Points on a hilly landscape, in no order, each with its height.
From any point a climber steps to the highest of the 2 points nearest to it. It stops when none of these is higher. Distance is the straight distance between rows; heights are no part of it.
romuv (h 3.14): [104 136 128 112 105  57  84 125 106 123  90 111 200 122 104 175 172 149
 118 147  92 138]
fep (h 1.93): [138 156 132 183 135 170 150 141 112 169 130 139 114 108 123  97  97 136
 140 153 168 136]
rovig (h 2.27): [100 104 114 143 135  92 111  70 108 239 159 186 149 138 141  98 137 148
 115 126 152  89]
beti (h 3.62): [ 95 114 128 156  96 112  38 125 136 100 164 140 113  93  90 142 149 116
 137 100  95 164]
rab (h 2.81): [160 134 107 156 134 150 157 111  82 137 129 102 123 113 197 145 145 138
  97 131 165 103]
lage (h 0.57): [152 131  61 125 113 104 115 115 136 127  90 108  38 135  99 161 139 117
  81 155 139 143]
Zive (h 2.39): [ 63 140 155 141  81 159 132 108 100 172 127 157 162 159 136  68 109 126
 173  84 167 126]
Tusa (h 1.97): [ 99 104 145 117 132 124 121  65 120 195 141 186 122 166 126 106 106 119
 136  90 179 102]
sab (h 4.43): [ 95 141 127 145 106  86 118 156 161 167 103 121 116 130  56 107 104 147
 142 193 115 159]
siz (h 1.99): [158 113 140 122 148 108 115 122 199  67 126  79 128 124 132 147 109 108
 146 156 162 145]
fubu (h 1.66): [166  82 101 163 154  89 153  97 149 161 132 128  99 130 144 111  98 102
 139 166  62 124]
venur (h 1.83): [150  92 126 130 155  80 101 104 149  92 111  64 112 114 145 175 111 112
 101 143 174 113]
rol (h 3.08): [149 163  91 133 139 193 182 145  89 163 135 158 110 135 149  89 157 173
 137 108 117  91]
gita (h 3.37): [ 79 109 119 147 112  83  72 108 138 163 125 150 155 123  68 129 167 143
 131 154 112 159]
Kepo (h 2.91): [126 116 147 158 142 143 150 102 123  97 190 133 146  85 138 133 150 104
 145 108 108 164]
vimom (h 2.80): [117 128 162 137 139 165 107 133 152 135 161 158 106 121  99 117  81  96
 139 101 122 137]
zem (h 4.23): [149  97 117 116  90 102 141  83  97 103 135  80 160 133 149 160 193 125
 113 121 104 162]
Boni (h 2.46): [134 148  91 173 131 147 109 192  98 177 125 151 123 122 164 112 162 193
 113 153 149  92]
fim (h 2.76): [ 79 138  98 113 116 120  36 165 104 140 100 180 114 127 120 128 146 149
 102  81 159 100]
Kamul (h 2.08): [160  98  96 111 158  82 113 117 146 165 119 181  82 152 132 158 133 122
  93 152  70 108]
vati (h 1.42): [145  99 104 166  82 158 168 137 143  69 174  75 110 144 162  83 174 122
 162 130 140 172]
ver (h 4.67): [145 163 146 119 164 126 107 162 138  80 106  94 123  88 154 153  51  96
 111 106 182 129]
sufe (h 4.21): [104 158 153  74 107 126 165  85 119 119 124 149 162 125  71 134 116  98
 127 132 113 189]
popu (h 4.01): [186 127 122 133 173 155 185 118 114 167 127 163 110 115 169 123  81 104
 125 138 151 126]
vid (h 0.89): [112 118 173 161 119 176 118 130 183 143 177 141 162 138 115 100  98 133
 203 124 167 132]
fuz (h 1.38): [148 154 117 136 170 102 154 176 157 135 129  82 146  79 119 135 129 162
 116 184  94 131]
pez (h 2.28): [ 65 155 138 125 135 128  71 178 103 108  90 109 161 116 109 120 121 175
 135 121 121 100]
rupem (h 6.01): [128 165 143 104 139 168 125 171  96  99 108 135 151 127 152 149 129 147
 121  85 134  85]
Nudol (h 0.40): [179 127  64 130 112 122 113 133 133 111 102 110  44 157 157 171 186 142
  73 139 143 103]
vub (h 1.94): [108 116  88 173  81 124 118 129 125 154 139 160 132 162 136  81 195 164
 172  96 120 116]
ridag (h 3.48): [144 184  95  87 136 179 206 116 110 176 102 142 124 165 131  75 143 177
 123 135 127  88]
Pir (h 5.09): [124 162 143 122 177  86 113 186 131  78 105  58 119  85 109 159  87 130
  82 118 156  99]
nofe (h 3.69): [152 129  92 140 154  64 102 172 166 127 110  82 118 117 148 187 184 163
  85 199 118 120]
dobe (h 4.04): [156 128 106 102 127  96  98 125 152 129 101 118 146 146 148 200 196 153
 105 169 146 108]
kap (h 2.83): [ 84 116 143 135  82 160 170  58  93 175 147 126 146 158 124  73 117 124
 150 127 170 162]
ral (h 3.64): [145 129 142 148 158 152 159  92  76 165 144 168 155 104 170 123 107 110
 123 112 121 125]
Dena (h 3.81): [112 134 172 119 120 176 173 128 103  81 154  76 118 120 145  90  75 101
 124 107 173 139]
Fip (h 1.23): [176 137 101 145 106 123 201 145 123  77 146  72 127 126 177  97 151 121
 141 121 100 151]
vikiv (h 2.15): [178 110 138 108 153  84 167 128 194  90 112 102 142 136 129 149 103  98
 150 154  87 147]
Gikaz (h 2.99): [139 147 117 127  84 157 205 137 115  99 130 136 137 112 107  75 110  72
 142 114  76 196]
Basi (h 2.30): [171 131 127 112 142  83 167 111 141  78 128 104 134  91 129 138 114  78
 125 109  70 153]
Ruti (h 5.08): [119 119 142  88 127 133  99 116 114  77 119 101 143 146 142 191 176 160
 116 103 147  88]
keku (h 4.78): [132 115 140 137 118 105  79 143 122 117  85 104 187 139 192 164 148 160
 142 138 156  99]
vagal (h 2.68): [136  70 153 143 124 134  96  86 117  98 206 141 142  87 161 144 141  87
 124  77 131 153]
bim (h 3.43): [109 154 128 143  77 152 168 128 108 150 112 153 142 138  93  78 124 108
 158 127  98 175]
Tal (h 2.22): [118 117  90 179  97 123  92 188 116 179 115 166 114 156 158  82 163 187
 152 122 130  89]
noz (h 3.09): [152 159 129 136 154 138 177 121  95 138  99  90 164 114 173 131 138 151
 112 139 110  95]
guv (h 2.75): [150 150 108 153 148 155 135 160 124 152 155 169 128 118 121 116 173 167
 142 144 103 109]
pasi (h 3.35): [133 140 145 134 183 144 166 104  92 128 146 110 182  80 161 126 108 123
 122 139 139 134]
nub (h 4.39): [149  99 129 120 140 105  95 117 167 135 101 111 182 152 175 174 181 177
 157 186 175 103]
degam (h 0.91): [157 148  83 118 129  99 199  86 108 116 142  33  85 123 157 130 151 104
  53 134 145 140]
Savu (h 4.50): [ 91 153 158  86 184 129 140 134  92 160  97 137 158 130  99  99  76 149
 125 141 102  85]
pigiv (h 3.05): [ 55 124 116  95 123  68  64 136 143 135  93 107 167 142  67 126 168 168
 127 164  97 136]
Rebam (h 0.75): [142 142  86 122  92 107 165 103 112 102 110  65  76 132 116 159 144 102
  76 146 144 158]
giv (h 3.75): [ 91 144 127 121 109  93 123  68 132 125 111 123 157 120  65 130 159 128
 125 162  94 181]
Vam (h 2.44): [143 143 120  78  79 158 139 155 139  98  94 186 109 188 119 127 129  96
 129  83 125 141]
fon (h 3.11): [161 156 122 122 113 144 153 201 136 102  67  98 121 121 128  87  54 108
 157 128  92 128]
Ruk (h 2.18): [122 142 154 138 146 179 125 137 141 195 145 169 135 123 128 109  66 126
 144 149 207 110]
puror (h 2.57): [113  99 111 146 127  99  79  97  99 185 118 137 155 132 151 122 137 142
 118 152 137 109]
Kun (h 2.05): [ 70 158 132  97 104 124 104 163  92  98  59 115 139 171 121 125 110 138
 142  94 127 101]
ped (h 4.38): [163 114 140 116 184 123 150  93 143 149 144 132 120 113 134 141  81 101
 110 161 150 127]
bub (h 2.78): [160 131 128 108  98 166 168 173 137 102  98 140 100 161 141  94  77  87
 144 104 108 131]
Zogi (h 5.30): [156 122 132 120 111 152 127 163 135 103  91 126 156 155 183 145 145 137
 151 127 138 108]
nanit (h 5.06): [135 152 142  80 172 113 166 133 104 132 100 110 120 133 115 146  95 145
  97 122  81  67]
Pina (h 3.92): [122 157 128 170  95 132 142 148 155 153 114 130 142 120  71  80 114 128
 172 173  94 181]
sinak (h 4.05): [136 112 107 129 103 122  72 149 136  83 127 151 138 121 125 171 174 120
 148 103 107 151]
lov (h 5.65): [138 144 150  66 181 116 126 150 102 116 109 161 146 153 158 173 129 150
 103  85  98  60]
kedep (h 3.31): [ 82 122 151 134 118 165 165  74  97 124 142  82 131 135 108  92  76 126
 141 138 161 131]
peke (h 2.48): [ 73 151 136 106 131 123  58 176 139 125 117 168 165 120 124 125 164 184
 138 116 141 108]
liruz (h 1.22): [153  95 133 154  73 178 161 160 152  86 176 124 115 152 176  81 129 106
 177 102 147 151]
dugi (h 1.70): [127 160 124 179 125 151 158 194 144 215 142 168  98 120  97  85 112 155
 136 158 151 105]
guf (h 4.79): [151 118 135 148 169 122 101 167 164  90 180 135 136  87 142 141 149 137
 153 125  77 122]
zabal (h 5.10): [ 94 112 133 152 117 108  75 172 164 164 103 140  90 146  95 105  93 141
 143 158 149 131]
Noto (h 5.28): [116  74 135 157 143 115  70 151 151 140 186 160 106 113 136 140 155 150
 149 112  80 106]
Nidut (h 2.11): [148 145 111 110  80 182 165 127 135 147 126 219  79 179 115 105 134 102
 138  73 151 142]
betu (h 6.04): [115  93 136 190 125 117  83 139 161 142 155 130 115 125 119 116 120 136
 166 133 130 115]
Zifir (h 3.15): [ 86 111 101 146 110 126  52 135 121 152 149 154  81 147  87 128 165 159
 112  99 175  98]
ketoz (h 1.04): [138  89 157 148 114 164 126 117 190  97 161 117 143 150 145 113 116 115
 188 126 135 149]
lipom (h 0.74): [ 98 158 155 127 140 190 119 122 174 140 181 129 153 121  83 103 149 164
 183 148 190 142]
navuv (h 3.79): [130 107 138  99  93 135 162  66  98 116 131 123 138 144 148 145 153  98
 102 116 132 164]
bon (h 1.07): [146 141 110 152 120 119 208  99  91  88 137  28 129 119 173 105 146 134
  98 127 129 123]
fotil (h 3.47): [121 154 145 138 138 129 155 145 102 122  69  91 149 113 120  96  45 110
 142 156 110 126]
zade (h 1.68): [116  83 147 105  83 152 105  72  81 157 135 185 133 158 163 116 119  99
 116  64 173 129]
Bipal (h 3.20): [ 96 130 125 160  94 154  98 139 134  92 170 138  91  99  90 114 114  87
 134  77 103 172]
pameb (h 2.45): [166  94 147 139 153 126 105 124 125 103 150 161 122  90 175 163 122  86
 114  84 124 127]
zek (h 3.71): [116 126 106 109 107 143  77  98 112 109 140 131  80 128  77 158 162 129
  82 106 165 131]
rige (h 1.51): [138 101 141 143 182  81 146 133 156 157 147 120 128 100 128 126 110 135
 129 181  67 141]
gis (h 3.91): [107 154 133 122 141  88 134 148 121 149  66  84 126 122  75 119  81 124
 103 194 116 141]
Sorum (h 2.87): [102 101 135 107 105  68  65  83  85 158  83 100 175 120 130 154 150 147
 104 132 132 127]
pek (h 4.29): [152 154 125 131 159 149 169 148 112  85 121  71 104  95 169 110  60  96
 114 104 188 118]
tedo (h 3.16): [123 114 174 112 117 172 169  97 150  58 203 107 170 108 123 138 175 111
 140 127 131 181]
zovog (h 2.69): [179 157 109 133 117 125 183 163 146 113 105 166 128 108 122 120 118  86
 138 124  78 183]
vaket (h 3.40): [127 116 122 147 128  65  99 173 136 131 105  97 179 117 135 164 174 169
 123 177  81 132]
goro (h 2.06): [ 79 148 155 110  97 180 108 134  98 116 109 146 138 156 136  95  91 129
 154  86 137 118]
vit (h 4.26): [121 133 115 120 155 152 108 118 144 109 181 159  67 116  76 141 154 143
 113 118 124 114]
Resid (h 4.64): [160 104 132 103 127  91 125  94 118  92 127  99 159 121 155 208 179 131
 102  95 106 115]
vuza (h 4.75): [108 109 153 153 176 138  70 150 138 140 202 150  92  93 109 134 140 170
 114 113 136  95]
Dibot (h 3.42): [140 108 155 108 113 144 181 102 139  77 165  87 157 130 158 142 147  91
 107 134 167 171]
bep (h 4.80): [133  84 133 108 179  96 111  56 144 154 137 129 112 120 112 159 123 111
 100 176 122 127]
mubiz (h 1.65): [132  99 101 165  84 147 145 127 140 110 142 110 117 171 147  86 164 145
 186 129  87 131]
lir (h 3.97): [111 163 132  80 152 164 175 119 111 178  95 139 129 152  93  74  94 158
 133 144 140  91]
luvu (h 4.42): [145 145 115 141 133 121 118 166 144  65 130 111 113 101 120 166 154 128
 131 118  92 141]
fugef (h 2.49): [171 141 156  96 129 129 166 128 138 100 128 174 142 122 134 152 112  70
 134 103  82 158]
kosom (h 1.77): [129 113 129 141  90 172 132 115 104 152 146 195  77 152 133 131 108  69
 122  70 176 136]
gekod (h 2.47): [ 94 154 166 140 123 158 101 131 150 179 135 165 101 136  72 115  59 100
 133 115 176 115]
nuro (h 2.29): [172 112 118 128 164  94 124 142 123 122 126 149  88 112 167 165 100 109
  98 112  92 100]
fufe (h 1.87): [167 111 114 101 135  91 162 101 130 165  95 162  99 178 141 123 103 111
 126 150  55 114]
zonu (h 5.29): [ 95 115 144  78 190  89  95 101 159 165 158 162 118 120  70 175 127 125
  90 162 119 129]
taz (h 5.72): [105 138 144  95 142 129 105 148 126  67  93  61 116 132 106 168 122 154
 112 118 153  88]
tado (h 4.76): [ 94 145 146  75 151 113 108  76 152 155 124 178 143 141  64 142 118 104
 121 138 142 156]

Two climbers start at each pair of points below. Name the first point that both come to, or write none.
mubiz, zovog -> none
vikiv, bub -> sab
Nidut, fep -> betu
zade, vagal -> none

For each start below, name the point where the climber stops.
siz -> betu
gekod -> betu
Kun -> betu
rige -> taz
Zive -> taz
kosom -> betu
fuz -> rupem
